Each row is a point on a tangle of strands that fork and nearly touch. The rows are in no order.
(in the rows, 128 means zero)
Two points are linked if the straight distance between their rows is under 186. Some points are linked to none.
Gefa: [124 138 143 166 109 112 137 127 154 117 146 114 107 132 132 169 190 103
 130  90 154 127 148 119 117 112 161 117 103 101 128  76 163 177 170  76
 157 113 162 187 123 109 116 168 143 143 158 110 118 177 108 147  98  98
  66 157 121]
daru: [126  84  62  78 209 141 139 118 161 116 131 110 172  93 110 108  80 128
 104 164 107 120 154 119 115 102 173 138 161 135 107 156 120 101 136 139
 104 128 136 137 184 143 112 119 119 148 156 164 155 141 125 129 113 159
 135 105  58]
kesul: [181 104 181 179 137 131 159  99 135 157 131 129 177 130 103 160 186 104
 114 127 165 170 139 105 108 137 181 128 122 146  47 123  99 124 109 119
 171 124  76  98 124 110 112 136 139 168 139  50 104 137 165 102  85 124
 101 110 130]
Duno: [159 137 115 177  78 118 151 171  88 153  81 141 129 104 140 168 159 100
 140  78  91 181 136 147 137 123 137 166 162 118 135  85 119 143 166 123
 164 121 116 157  74  98 153 126 155 117 159 128  93 134 105 131 126 142
  90 138 160]
kepun: [118 128 152 158  90 120 144 122 130 154 115 140 103 105 116 154 196 110
 137 103 151  97 142 172 137 105 123 113 113 114 163  59 136 161 124  72
 166 138 111 164 107  99 128 177 155 126 130  95 114 161 114 123 116 119
  63  98 162]
fodi: [104 157 103 112  91 103 138 144 123 145 101 152 122 131 149 116  77 106
 133 176 136 147  86 189 152 154  60 113  83 178 151 122 105 122 112 159
 111 146 102  45 108 130 118 127  86  98 146 100 163 117 116 126 131 185
 162 109 182]
Larir: [186 183 121  90 103 115  92 109 111 144 127 149 115 199 106 143 130 127
 171 141 149 171 193 109  99 171 127 137 166 128 126  88  73 114 123 111
 145 145 103 121  73 134 118 128 183 140 119 106 100  79 179 142 115  98
 158 158 127]
Pum: [117  84 155 100 106 148 106  92 124 126 150 109 116 144 155 136 169 151
 103 140 142  87  92 127 137 125 134  61 118 131 113 178 169 144 115 150
 122 120 127 159 175 135 152 135 113 113 124  97 149 184 148 128 121  84
 104  97 101]
Turot: [171 115 158 102 159 115  89 103 120 108 142 125 166 118 127 104 130 121
 115 161 136 166 147  85 135 131 163 105 162 124 131 179  93 139 139 149
 127 133  82 154 125 150 136 129 132 105 160 126 126 151 131 146 104 129
 140 126  55]
zut: [144  95 195 153  77 128 126 149  86 144  79 158 144 111 105 107 122 108
 196 132  90 207 131  98 138 133  97 148 120 107 147 122 103 134 148 159
 146 149  67 136  79  81 143  95 141 107 117 119 121 113 123 101 155 138
 115 141 180]
Vobab: [ 94 137  76 118  97 159 145 199  98 144  89 140  92 119 153 153  97 133
 144 101  75 102 114 222 157 127  92 162 104 139 179 109 173 111 125 140
 139 111 153 104 131 144 150 126 104  85 111 146 107 143 121  95 180 123
  99 133 166]
pes: [110 116 128 108  85 108 141 176 108 127  83 150 123 107 132 142  63  85
 178 122 151 195 165 137 126 137 101 145 161 145 170  92 111 118 113 118
 143 155 162  83  93 113 111 105 137 125 102 138 140  87 160 120 114 192
 162 104 207]
kovi: [ 95 155  77 108 163 174 122 138 141 157 142 107 111 124 120  92 137 173
 132 107 114  92 135  94 117 110  93 143 120 114 174  93 166 131 148 108
 109  94 217 137 180 141 119 124 138 130 103 160 158 118 110 126 168 111
 141 121 122]
tanu: [ 73 152 129 167 196 111 136 207 158 111 130 121 164  76 186  90  92 141
 132  66 120 111 121 178 139  94 110 153 136 144 161 139 143  99 171 109
  86 113 165  85 182 128 123 126 140 127  71 162 132  62 116 119 161 146
 140 159 196]
Gov: [152 129 132 163 177 166 112 103 184 162 150 100 173 103 100  90 143 166
 100 103 107 108 155  50 107  83 135 108 136 101 118 123 135 120  95 124
 122 127 171 148 179 155 118  86 138 160 101 124 155 136 117 109 119 128
 126 118  90]
mepat: [101 142 134 103  97 114 115 129 139 124 122 158 128 175 152 117  88 156
 120 167 132 141  89 157 111 153  60 130  73 167 114 147 100  92 111 153
 114 138 130  68 116 115 129 108  85 138 120  98 166 112 165 104 138 153
 197 127 194]
Sugit: [122 121 151 147 178 154 124 156 141 122  94 124 134 134 155 133 120 155
 109  86 136 110 123 119 104  83 133 103 114 153 121 141 134 116 101 116
 114 138 179  98 177 127 111  77 123 142  77 123 154 109 147 135 120 141
 143 136 203]
Per: [109 146 158 131 141  75 138 168 150 115 107 141 177  83 111  95 108 131
 123 120 103 155 153  83 120 124 125 104 120 151 207  94 128 122 127 113
 103 162  92  96 136 153 121 161  96 124 157 138 110 134 121 111 112 206
 113 111 147]
bovo: [115 128 102 147 180 157  95 122 141 109 148  91 174  99 122  88 113 165
 101 101 169  91 120 117 105  82 154 118 119  63 112 174 144 132 145  96
 107 119 117 124 171 121  97 144 139 173 128 175 104 100 109 119 129 147
 177 152 126]
ledup: [106  95 193 151 138 150 104 161 117 157 115 158 124 115 138 112 104 114
 137 113 130 143 103 114 102 109 126 116  91 142 127 164 127 124  99 134
 127 124 167  87 161 123 122  99 141 133  80 145 174 134 144 114 129 157
 141 134 178]
nomod: [100 127 130 144  34 117 119  85 108 116 170 106  72 150 144 175 132  65
 117 161 180 134 123 210 144 134 132 151 121 115  40 115 153 157 111 130
 200  99 140 157  69 122 131 153 117 107 106 109 154 131 111 161 114  85
 114 123 127]
tuma: [140  74 136  92 173 121 116 136 137 124 127 143 188  96  99  81 149 130
 147 169  85 151 125  66 133 108 157  92 144 150 150 146 105 125 123 142
  90 166 110 131 160 160 119 143 137 130 166 110 119 134 121 148 128 136
 124  90  84]
zez: [112 155 109  90  81  98 106 130  87 138 144 134  84 123 115  94  53 127
 176 167 128 167 153 141 144 180 109 130 132 108 190 137 107 121 125 134
  97 138 108 133  81 142 142 121 134  92 128 165 127  97 113 139 180 132
 181 127 132]
Bobi: [ 87 131 111 129 144  85 109 173 110 111 127 141 155 113 147 103  87 100
 149 103 179 173 152 140 108 123 126  94 144 131 163 129  71 132 106 116
 139 152 138  65 114 121  97 125 137 144  92 121 120  63 158 133 144 161
 177 110 200]
Boto: [104 105 114 115 182 125 144  93 156  90 150 113 122 153 168 185 120 127
 108 129 171  83 150 140 104 127 154 185 149 100  67 180 144  96 186 129
 115 114 118 149 139 134 107 145 105 157 140 163  87 143 177 111  91 144
 107 150  90]
gur: [145 127 201 154 109 135 108 131 112 110 111 161 171 129 132 110 143 141
 119 123  97 158 100 102 132 121 110  83 105 157 154 137 127 155  79 134
 132 165  93 101 122 123 130 147 117 148 138 101 121 131 135 137 129 141
 137 120 150]
Gubon: [152 124 182 152 101 123 128  95  95 110 126 161 156 142 134 132 165  93
 124 133 131 176 117 107  86 166 137 138 120 115  65 164  90 149 133 157
 193 113  54 120  84  62 122 118 129 119 136 108 124 157 138 116 118 129
 159 153 109]
Dap: [152 109 114 123  72 163 144  82 107 130 154  97 103 155 145 149 162 118
 130 148 133 103  79 195 158 146 151 104 121  98  43 178 117 159 146 196
 128 121  96 180 103 141 162  85 119  87 136  81 121 149 117 133 131  72
 112 104 107]
gapo: [ 90 113 123 119 158 133 122 141 143 108 146 118 146  85 146 113 102 140
  86 117 140  84 108 130 139 133 111  88 120 181 201 147 138 144 117 108
 109 129 153  78 196 106 120 165  95 106 126 151 154 106 134 111 122 179
 132  90 146]
Niner: [156  96 168 163  72 101 106 117  97 144  76 166 113 123  94 119 155 109
 182 115 129 167 138 105 137 102  88 132 108  99 159  93 116 142 132 125
 170 143  93 158  62  76 164 131 145 102 118 122 145 133 136 103 125 113
 124 107 170]
vikev: [116 119 119 120 196 163 110 118 195 135 155  73 172 124  91  81 150 215
  99 118 121 105 146  49 122  87 120 106 115 111 110 142 144 141 115 115
  92 129 186 129 209 104 109  87 146 161  86 122 138 106  79 128 148 105
 157 126 117]
buf: [ 96 119 108  92  99 105 152 132 114 148 111 133  78 159 112 126  99 104
 137 177 133 115 117 158 172 157  85 109 122 174 151 113 134 104 131 154
 143 128  97  85 116 116 146 153  90  97 133 101 146 112 125 114 125 174
 128 114 143]
ves: [171 185 119 120  79  97 112 127 114 132  96 172 135 158  93 118 157 126
 167 124 123 160 167  96 123 145 124 112 166 121 171  37  87 142 121 102
 156 166  99 112  49 131 131 163 170 145 164  90  96  88 131 141  95 118
 149 166 137]
vuge: [ 85 152  80 127 129 119 155 202 116 149 103 130  89  89 172 141  53 132
 143  89 100 126 137 223 136 128  77 196  96 150 163 132 162  91 133 135
 108 117 164  89 127 142 139  98 101 101  76 157 147  79 124  93 170 141
 147 142 167]
pemu: [124 156 113 154 145 151 140 172 156 144 124 142 132 101 116  97 132 167
 139  94  94 113 100 139 160 104  93 128 107 131 213  72 161 138 115 108
 112 114 180  98 157 128 135 135 145 120 112 157 139 133  77 132 175 136
 111 122 142]
tebuf: [124 169  61 118 115 144 123 118 109 104 149  73  92 151 119 172  83 115
 129 152 181 122 162 147 127 145 128 118 180 132 113 120 130 133 105 110
 150 142 158 140 108 124 106 112 109 135 137 129 119  74 144 178 124 104
 141  97 132]
Tibi: [142  89 105 133 177 144 120  67 188 119 158  86 123 125 128 163 124 156
  95 122 167 104 154 103 147  97 171 124 157 126  45 191 147 111 142 132
 109  88 156 169 149 139 131  99 123 138 109 134 119 184 154 143  88 112
  79 120  33]
vit: [138 120 169 180  87 134 159 173 108 147 100 178 165  90 147 124 147 114
 156 108  75 181 105 143 108 135 109 166 129 108 109 119 103 136 171 144
 160 134  79 123 109  84 121 126 152 114 136 140 106 135 112 116 156 173
 145 142 183]
fis: [182 154 110 169 171 174 167 103 131 125 116 115 140 161 142 161 121 121
  94 103 132 132 147 121 134 139 169 191 164 153  65 145 108  74 165 122
 155 121 103 100 145 117 114 103 166 169 130 124  74 136 184 137 106 136
 100 167 118]
Kupo: [126 169 116 127  68 110 100 148 109 131  88 161 122 134 117 121 143 127
 167 100 121 159 147 117 119 113 102 136 135 133 176  39 116 143  88  75
 172 148 140 126  82 111 122 159 167 148 126  91 117 109 136 148 116 138
 151 134 180]
zor: [132  78 107 122 194 158 157 152 173 121 113 129 211  82 101  87 125 128
 103 125  63 150 135  91 119  72 154 121 151 135 141 139 140 116 153 139
 106 163 157 144 192 138 102 143 135 140 161 134 135 168  95 150 121 152
 124  86  80]
bevo: [116 119 133 117 197 122 120  80 145 122 174 118 113 191 134 180 107 141
 156 142 172 110 167  94  98 152 127 170 146 119  80 120 161  85 169 109
 107  96 133 152 115 129 121 130 128 186 142 132 105 145 208 138  99  82
 104 127  80]
lipe: [106 117 163 123   4  90 128 108  99 129 117 144  70 140 128 151 166  70
 137 172 143 132 108 221 146 135 134 110 133 142  80  95 135 175  91 125
 165 129 113 163  47 118 144 165 126  76 115  86 146 151  92 137 114  80
 100  91 139]
Fomar: [147  89 199 165 126  99 168  95 146 145 133 149 133 140 128 175 180  94
 146 158 175 134 127 112 122 145 124 134 119 152  90 109 137 121 125 116
 168 118  82 121 117 109 132 143 104 142 123  68 139 167 152  86 104 150
  74 106 119]
milel: [ 96 108  92 116 224 135 119 165 193  95 162  93 185  73 164  66  71 195
 143  67 111 107 131 130 114  78 126 140 140  69 137 161 140 101 168 102
  54 134 169 132 171 156 118 123 139 149 126 212 142  66 107 124 171 138
 183 139 149]
limov: [177 126 104 111 157 124 124 133 142 145  93 132 120 116  91 115 115 152
 144 138  84 150 157  86 170 132 133 153 144 120 189  81 123 127 156 132
 115 123 157 145 135 148 138 118 144 122 173 144 109 127  95 134 145 103
  99 156  92]
Ribev: [104 122  93 125 231 147 103 144 179 110 158  96 192 112 113  56 159 160
 119 100 138  87 141  86 110  69 159 129 136 109 133 151 126 132 164 122
 107 119 157 117 206 106  85 138 161 143 117 153 113 122  91 140 137 127
 155 138 127]
vesen: [125 143  85 101 160 153 116  64 175 142 169  75 133 152 104 138 135 185
 130  91 168 101 176  54 105 112 141 127 140  60  85 142 140 122 148 114
 111  90 187 214 148 131 120  95 143 158  95 149 148 132 133 162 118  60
 152 134  52]
dab: [134 129 122 140 100 157 111 151 133 140 130  88 143 114 157 116 120 193
 107 133 140 127 101 139 138 112 108  67  84 109 120 167 126 163  80 111
 127 154 158 141 141 142 129  85 155 138 114 108 154  61 117 168 165  69
 170 148 171]
gami: [156  68 148 117  85 145 133  82  99 145 150 131 106 165 122 145 162 108
 154 172 113 117  53 158 157 161 160 122 122 132  86 173 106 167 151 190
 108 129  76 157  93 115 191 121 145 115 143  92 112 164 112 117 107  91
  93 111  95]
belaf: [145 155 154 167 114 138 125 107 139 145 159 126 153 122 129 158 174 106
 129  84 188 139 143  87  73 121 174  99 113  77 123 147 138 174 140  93
 177 118 122 172 112 121 117 145 161 167 153 112 113 153 139 161  86 105
 132 169 121]
pek: [114 105 105 103  79 165 111 101 124 121 160  93  95 165 129 133 139 176
 104 146 126  55  83 180 144 136 152 108 100  95  89 191 168 151 120 156
 129 129 136 176 148 145 153 126 113  80 111  92 144 166 132 123 122  77
 128 119 109]
gep: [129 160 163 151 105 130 141 172 143 116 102 178 175 122 147 134 127 167
 119 139  73 152  50 161 155 136  99 120  95 149 157 113 118 139  98 151
 118 144  93  75  99 147 138 121 122 124 153 135 117 122 119 149 160 157
 133 130 165]
dozi: [138  96 179 110  54 102 108 103  82 139 114 169  85 165  95 145 147  58
 152 195 125 150  75 138 145 149 143  98 116 153 109 145  95 135 110 193
 109 131  63 157  65 102 188 128 146  79 135  93 142 157  86 129 118  89
  97 144 120]
rom: [180 139 152 141 129 130 126 116 114  65 135 141 157 115 138 110 110 145
  84 144 113 147 116 114 113 137 156 151 142  99 115 179  98 119 148 140
 153 135  91 141 107 139 134 113 127 126 186 162 102 145 125 140 120 145
 141 194  75]
geta: [124 121 173 156 139 115 140 143 162 116 118 158 177 105 125 131 146 151
  82 100 119 135 106  78 132 128 144  90  95 174 156 125 155 133  93 123
 118 162 103  77 161 147 123 181 118 160 151 115 112 130 117 107 110 187
 119 104 152]
Pipos: [190 131 135 182 133 158 154 104 120 113 121 130 124 126 142 128 143 136
  86  96  87 147 142 129 119 130 146 177 154 126  59 171  85  85 177 131
 162 112  90 142 109 130 122  98 148 124 150 159  74 138 168 143 122 153
 112 172 109]
tafef: [108 146  88  86 220 110 111 101 140  98 164  77  79 213 103 175 135 142
 148 140 183  94 177  99 109 148 118 171 149 139 103  95 150  99 164 115
 103  84 192 149 141 137 117 135 117 191 126 122 122 114 168 132 128  77
 112 122 100]
Zuba: [130 138 159 163  76  99 140 110 122 147  88 151 112 111  89 118 147 142
 169 107 139 129 155 119 128  90  65 111 123 129 187  47 139 132  99  86
 155 147 110 151  90  90 126 171 140 114 126 132 126 142 149 102 102 142
 120  92 189]
ziz: [149 181  86 139  57 141 154 151  95 104 105 124  95 137 175 160 106 131
 124 129 107 145 124 195 139 132  84 174 151 112  97  80 153 116 144 125
 138 148 122 151 106 139 122 130 101 105 170 134 129 119 109 152 143  97
 131 130 144]
dubap: [114 113 195 160 141 117 129 152 148 137 124 147 169  78 143 102 132 123
  82  87 134 102 110 114  97 131 119  89  99 189 209 138 164 157  84 101
 121 139 153  82 187 113 114 172 141 138 107 141 141 154 112 109 115 184
 120  99 155]
tusip: [103 190 109 171 170 168 151 199 185 129 126 161 155 102 135 133 143 150
  87  58  42  90  81 140 156  95 120 156 108 141 179 100 169 124  70 114
  87 127 176  64 161 117 116 108 151 151 103 160 125 118  59 109 171 159
 117 169 132]
Vok: [115 126  69  91 155 138 114 139 131 161 148 105 138  99  99  81  97 163
 134 165 120 132 115 119 124 144 105 142 125 100 176 120 137 113 135 118
  88 119 178 140 168 163 133 113 129 127 134 181 151  97  94 106 181 141
 157 115 112]
nez: [131 107 167 101  87 121 134 133 132 118 126 104 127 152 145 124  89 127
  95 178 132 117  62 149 136 159  76 108  52 165 103 164 141 127  82 169
 160 128  97  85 143 101 134 106  83  95 102 101 181 134 116  90 161 135
 171 139 162]
duva: [123 143 120 147 117 141 149 177 127 123 128 159 162 103 161 156 135 150
  92 101  62 101  30 190 146 126 129 132 105 134 157 111 167 153  85 158
 108 122 112  91 129 133 136 162 127 111 139 160 113 147 101 112 156 158
  89 124 142]
gedug: [119 116  90  98 135 141 130 141 130 114 126 127  65 159 124 145 158 131
 142 174  95  90 118 166 165 140 133 127 146 120 156 107 143 128 148 141
 107 129 119 143 128 162 139 123 122  93 165 106 118 151 113 125 128  79
  77 128 108]
lubok: [111 131  99  97 142 133 102  89 126 140 160  82  66 149 104 120 123 130
 180 127 177  96 166 116 127 134 123 135 135  80 140  81 170 147 174  90
 119 105 180 189 117 145 133 129 120 136 147 148 166 143 122 151 141  62
 112 116  93]
Rem: [102 104  81  76 204  99 126  93 142  97 146  93 156 101 126 133  85 118
  77 146 180 106 137 130  79  98 178 142 143 121 106 168 131 115 126 107
  84 121 165 144 172 147 103 134  98 136 127 171 142 150 140 110 111 153
 150 108  92]
biz: [172 133 130 164  84 152 138  88  93 131 113 108  86 143  96 150 104  92
 127 158 119 160 143 109 146 156 106 149 164 140  83 132 103 123 126 151
 169 115 128 148  62 123 151 107 148 117 128 127 133 144 141 150 124 108
  90 121 106]
zas: [123 177  85  70  84 118 107 143  73 134 126 142  75 177 115  79  74 114
 159 161  95 130 182 149 122 205  95 158 187  98 161 110  84  95 113 147
 105 143 122 116  77 148 138 120 154 115 126 149  99  58 148 147 154 116
 198 120 117]
tagid: [191 171 152 158  79  98 124 145  99 133 101 197 181 157  88 113 191 119
 159 115 109 196 116 103 113 144 121 132 142 128 160  82  52 149 133 140
 141 168  37 106  62 129 125 140 181 139 155  99  96  90 140 122 120 123
 137 161 157]
tig: [124 115 150 162 119 141 128 144 115 172 112 117 129  70 155  96 124 131
 123  89 140 154 156 121 126 107 134 112 134  72 100 186 128 140 160 160
 130 122 128 157 161 135 116 107 132 110 108 161 133 150 104 138 160 135
 118 110 110]
vibus: [156 139 126 148 120 135 132  97 110  99 159  81  99 153 115 139  86 116
 132 169 161 133 145  99 134 149 118 118 161 142  97 131 133 112 112 134
 149 116 143 137 122 140 144 121 104 143 143 129 135 115 141 154 132 123
 120 116  96]
Tuf: [133 172 100 168 152 162 179 173 141 119 126 173 152 107 143 163 149 133
  61  69  35  87  58 186 153  93 166 173  95 139 117 102 193 121 101 112
  80 128 143  95 153 122 134 136 122 136 142 158 113 126  89 113 122 149
 108 178 138]
pab: [ 85 155 132 144 193 118 143 195 134 128 113 142 117  83 183 101  75 141
 158  82  99 149 135 165 145 127  95 181  98 150 168 151 149  87 153 129
  98 118 153 117 145 145 137 100  86 104  95 176 166  99 119 108 159 163
 143 158 174]
Pas: [182 127 178 138  71 117 115 125  89 122 110 172 177 146 114 122 192 107
 120 135 125 190  94 124  91 151 145 129 145 133  98 163  45 138 133 153
 164 149  42 103  84  89 127 134 178 109 133  96 101 120 145 137 116 137
 165 173 129]
Fab: [ 82 109 122  68 191  90 120  85 150  61 147 110 132 149 145 185  87 100
  68 143 194  91 153 132  94 128 179 158 119 150  92 161 130  99 140 110
 103  94 135 139 146 140 129 147  74 141 132 173 113 147 160 121  84 168
 129 152 109]
kur: [141 156  89  63 135 133 128 138 122 113 119 133  65 193 112 138 110 149
 160 181 103 109 150 148 146 166 105 152 127 105 160  81 164 119 178 105
  90 138 131 159 132 138 147 136 116 110 180 130 106 112 142 147 129  72
 122 156 109]
vup: [142 116 118 133 104 153 184 139  91 143  98 159  58 123 130 149 159 106
 135 119  55 111  81 220 186 132  96 174  91 136 142  91 179 125 147 131
 125  96 125 125 113 148 155 117  98  80 145 155 131 171 113  85 175  98
  69 147 148]
sesal: [119  79 177  95 106 127 100  85 101 103 141 143 126 136 118 111 107  90
 127 175  97 135  99  81 117 155 128  96 112 123  92 205 101 135  91 195
 113 133  89 143 140  88 146 106 101  88 100 125 155 170 153 108 115 139
 166 129  73]
vaku: [162 111 177 139 113 152 120 152  93 131  97 127 171 120 152  95 162 164
 111 132 139 161  89 140 113 117 117  64  90 114 110 163 139 179  84 129
 133 168  86 117 121 127 135 111 152 129 127 100 123  93 128 156 150  93
 160 130 158]
pobet: [ 90 140  67  94 187 148 126  70 152 139 197  66 106 170 113 133 130 140
 154 125 177  97 162  97 109 120 132 147 140 114 108 116 158 125 171 119
 107  66 217 183 147 132 112 112 120 157 117 143 154 147 148 159 113  84
 135  87  76]
zos: [151 201  89  45 107 131  98 101  82 145 144 110  82 223 100 120 110 134
 141 166 158 119 183 125 108 201 121 156 161 114 115 110  76 107 122 125
 127 131 136 133  86 132 125 121 176 128 120 113  93  76 156 156 129  86
 182 131 102]
kavi: [171 152 114 135 157 138 118 100 140 162 161  91 134 115 117 114 164 166
 133  97 137 122 164  61 115 110 139 129 150  87 102 141 117 119 148 119
 145 111 147 181 150 166 121 108 145 160 115 139 147 144 134 139 120  93
 106 128  72]
tere: [110 120 130 102  91 109 157 149  93 133  88 179  73 159 112 124 141  85
 151 170  96 121 126 169 153 173 111 146 141 153 150 117 104 108 158 148
 148 124  74  99  89 137 138 149  97 108 145  92  90 144 146 111 109 165
 123 135 120]
mipu: [112 122 194 143  90 133  99  99  95 126 154 167 118 134 137 130 154  95
 141 159 124 113  93 107 100 155 116 116 104 102 110 174 109 146 122 161
 154 110  90 134 101 116 135 126 106 102 128 136 151 183 134 115 110 119
 143 119  93]
zava: [128 126 129 133 140 154 126 116 181 154 142 126 127 127  99 114 206 168
 110 141  92  74 116  89 140 106 104 108 136 141 156  64 145 142 116 120
 126 134 154 130 174 154 109 155 107 143 145 102 126 140  94 122 148 127
  93 102  82]
Pira: [120  86 165  86 120 106  91  94 121 101 144 169 164 137 108  97 108 114
 140 147  98 127 142  32 103 164 139  99 144 131 117 191  94 105  57 147
  76 164 109 115 139 110 140 137 100 123  99 133 147 138 177 125 108 149
 170 122  91]
Mog: [132 159 126 126 131  59 129 139 135 141  99 131 129  93 131 125 122 118
 135 150 154 162 167 123 138 138 129 133 118 141 211  91 115 124 117 105
  98 142 114 107 108 144 113 152  95 128 154 145 121 113 101 119 117 164
 124 144 148]
Pazut: [121 141 127 167 159 129 128 126 136 139 152 107 157 115 132 130 136 132
  92  89 184 122 110 115  98 112 163 124 114  86 102 167 142 142 136  94
 165 109 131 144 150 102 117 148 141 167 128 128 133 122 148 135  84 141
 157 167 135]
tebap: [100 153  74  92 124  64 141 132 134 123  92 148  76 117 126 153  94 113
 136 128 158 145 187 109 162 129 123 133 111 199 229  50 127 114 125  80
  84 101 180 102 103 137 114 124  89 115 143 137 136  85 104 122  90 160
 132 144 178]
tedot: [143 100 127 127 127 136 168 132  98 141 101 159  86 144 138 118 175 115
 158 144  57 106  89 181 164 148 109 139 110 149 139 105 134 125 147 161
 127 127  79 144 106 158 162 153 125 108 157 111 110 165 121 104 147 132
  77 124 115]
pufen: [113 135 103  95 127 121 111 143 117 107 154 121 130  73 131 103  39 146
 150 165 123 123 135 129 132 158 121 119 129  92 176 149 128 135  99 122
  78 146 169 131 118 171 123 108 115 122 133 199 149  78 119 121 182 128
 182 132 132]
Peto: [123 106 163 150 170  75 138  84 172 160 157 123 132 116 100 172 163 109
 132 137 165 129 141  88 128 141 147 126 148 155 100 120 151 128 139 118
 133 124 114 116 142 136 132 179  99 176 128  89 135 157 147  86  97 158
  69  99  91]
Rok: [180 103 146 202 156 181 173  83 145 140 138 113 181 143 123 163 152 133
 104 102 147 137 137 101 114 125 167 142 151 134  34 145 115 112 137 145
 168 112 105 115 128  95 114  97 150 171 113  81 112 171 178 116  90 131
  80 132 123]
potu: [ 89 118  98 117 159 114 124 156 103 100 119 111 117 113 131 116 114  99
 123 110 165 113 133 137 137 117 149  82 123 182 181 106 104 148 107 119
 154 126 151  80 144 124  98 149 115 142 105 132 123 113 141 123 124 174
 150  98 169]
linar: [109 156  69 133  56 135 109 102 109 127 160  63  61 152 137 187  97 111
 127 155 178 106 131 212 141 124 150 150 146 116  62 134 162 133 120 131
 167 136 157 165  95 136 132 119 104 116 120 101 146 113 131 162 122  63
 121  92 134]
Kefi: [130 143 109 120 137 165 118 147 128 121 126  87 115 120 138 135 131 150
 107 102 164 111 151 141 116  84 145  86 122 111  97 157 125 144 102 121
 139 130 165 117 172 139 107  58 139 140  93 126 114  97 118 157 138  89
 156 132 168]
val: [160 134 129 153  62 126 139 129  90 136 110 119  98 133 136 184 135  79
 123 124 146 162 159 160 139 126 150 165 185 115  91 107  98 145 155 130
 196 137 110 174  76 101 128 123 158 118 139 115 101 147 119 174 117  97
  98 112 119]
zulo: [106  88 179  95 123 129 116 127 121 135 136 125 126 103 144  97 100  96
 119 163 156 117 105 113 115 130 100  70  80 144 136 179 131 122  85 141
 143 142 119  78 151 130 132  99  94 102  92 135 177 128 136 109 163 162
 168 108 151]
Vogap: [119 106 154 109  36  79 112 127  90 133  90 156  86 155 138 135 159  76
 120 171 128 122  89 169 158 141 151  88 124 165 131 102  99 162  71 154
 146 129  87 136  61 121 149 171 148  93 130  88 131 131  90 147 119 105
 112 146 127]
Pepo: [ 85 148 108 153 208 130 137 189 145 111 133 118 181  86 170  76  87 149
 139  57  82  97 144 131 113 101 145 162 144 102 127 138 137  94 199 122
  80 123 154 122 209 128 119 141 143 126  99 204 101  68 113 127 157 162
 150 159 162]
fas: [115  85 126 114 210 108 139 102 193 135 162 100 136 133 128 144 155 111
 117 117 153 120 156  88 120 102 192 114 157 140  84 139 127 111 164 105
 119 100 127 151 152 156  98 136 134 177 117  99 121 174 139 116  91 130
  55 110  51]
zepob: [119  85 123 116 149 129 116 118 172 134 129 124 123 117 130 144 159 138
 113 106 113  81 128  87 164  92 140  88 125 165 129 131 160 130 116 125
 120 117 174 147 203 154 145 147 110 120 127 106 151 171  94 124 124 108
  78  90  92]

Follow the links from the first point to the second, and from the first to the third. Name the last point that the two ways share.
Pas; Per; tafef => ves
zos; Mog; Vobab => gur
gapo; tanu; kur => tedot
mepat; tebap; zas => gur
Duno; zas; Gov => Zuba
dozi; pufen; tafef => Zuba
kavi; sesal; Per => ves

A fork is a point with three links. Follow the links from the first point to the second and name the forks in between, in order.
tanu; Sugit => tedot
Tibi; Gov => pobet
pes; Gubon => geta > gur > ves
vesen; val => Zuba
pemu; Gov => ves > Zuba
daru; mipu => pobet > Zuba > ves

A fork is a point with three links, a tip a point with one. Leave the first point through the second and follow the links. Name the first fork or tip that comes.
vit; Duno => zava
zos; zas => gur
linar; tebuf => Zuba
Kefi; Sugit => tedot
kepun; Gefa => pobet
Fab; Rem => Tibi
Tuf; tusip => ves

Name the points in between on the shortest way along the links from the first point to the second, in order.
Turot; ves => tuma > zor > daru > Rem > Fab > Boto > bevo > tafef > pobet > vesen > kavi > Gov > vikev > Ribev > bovo > Pazut > belaf > Gefa > kepun > Zuba > Kupo
dab; mipu => vaku > gur > gep > duva > Tuf > tusip > pemu > kovi > Vok > pufen > zez > zas > zos > Larir > ves > tagid > Pas > Gubon
zulo; Bobi => ledup > Sugit > Kefi > dab > vaku > gur > geta > dubap > gapo > potu
nomod; pufen => linar > tebuf > vibus > biz > val > Duno > vit > zut > Niner > Zuba > Kupo > ves > Larir > zos > zas > zez
tanu; zulo => pab > vuge > Vobab > vup > tedot > tere > buf > fodi > mepat > nez
Tibi; tuma => fas > Peto > Fomar > kesul > Rok > fis > Pipos > rom > Turot
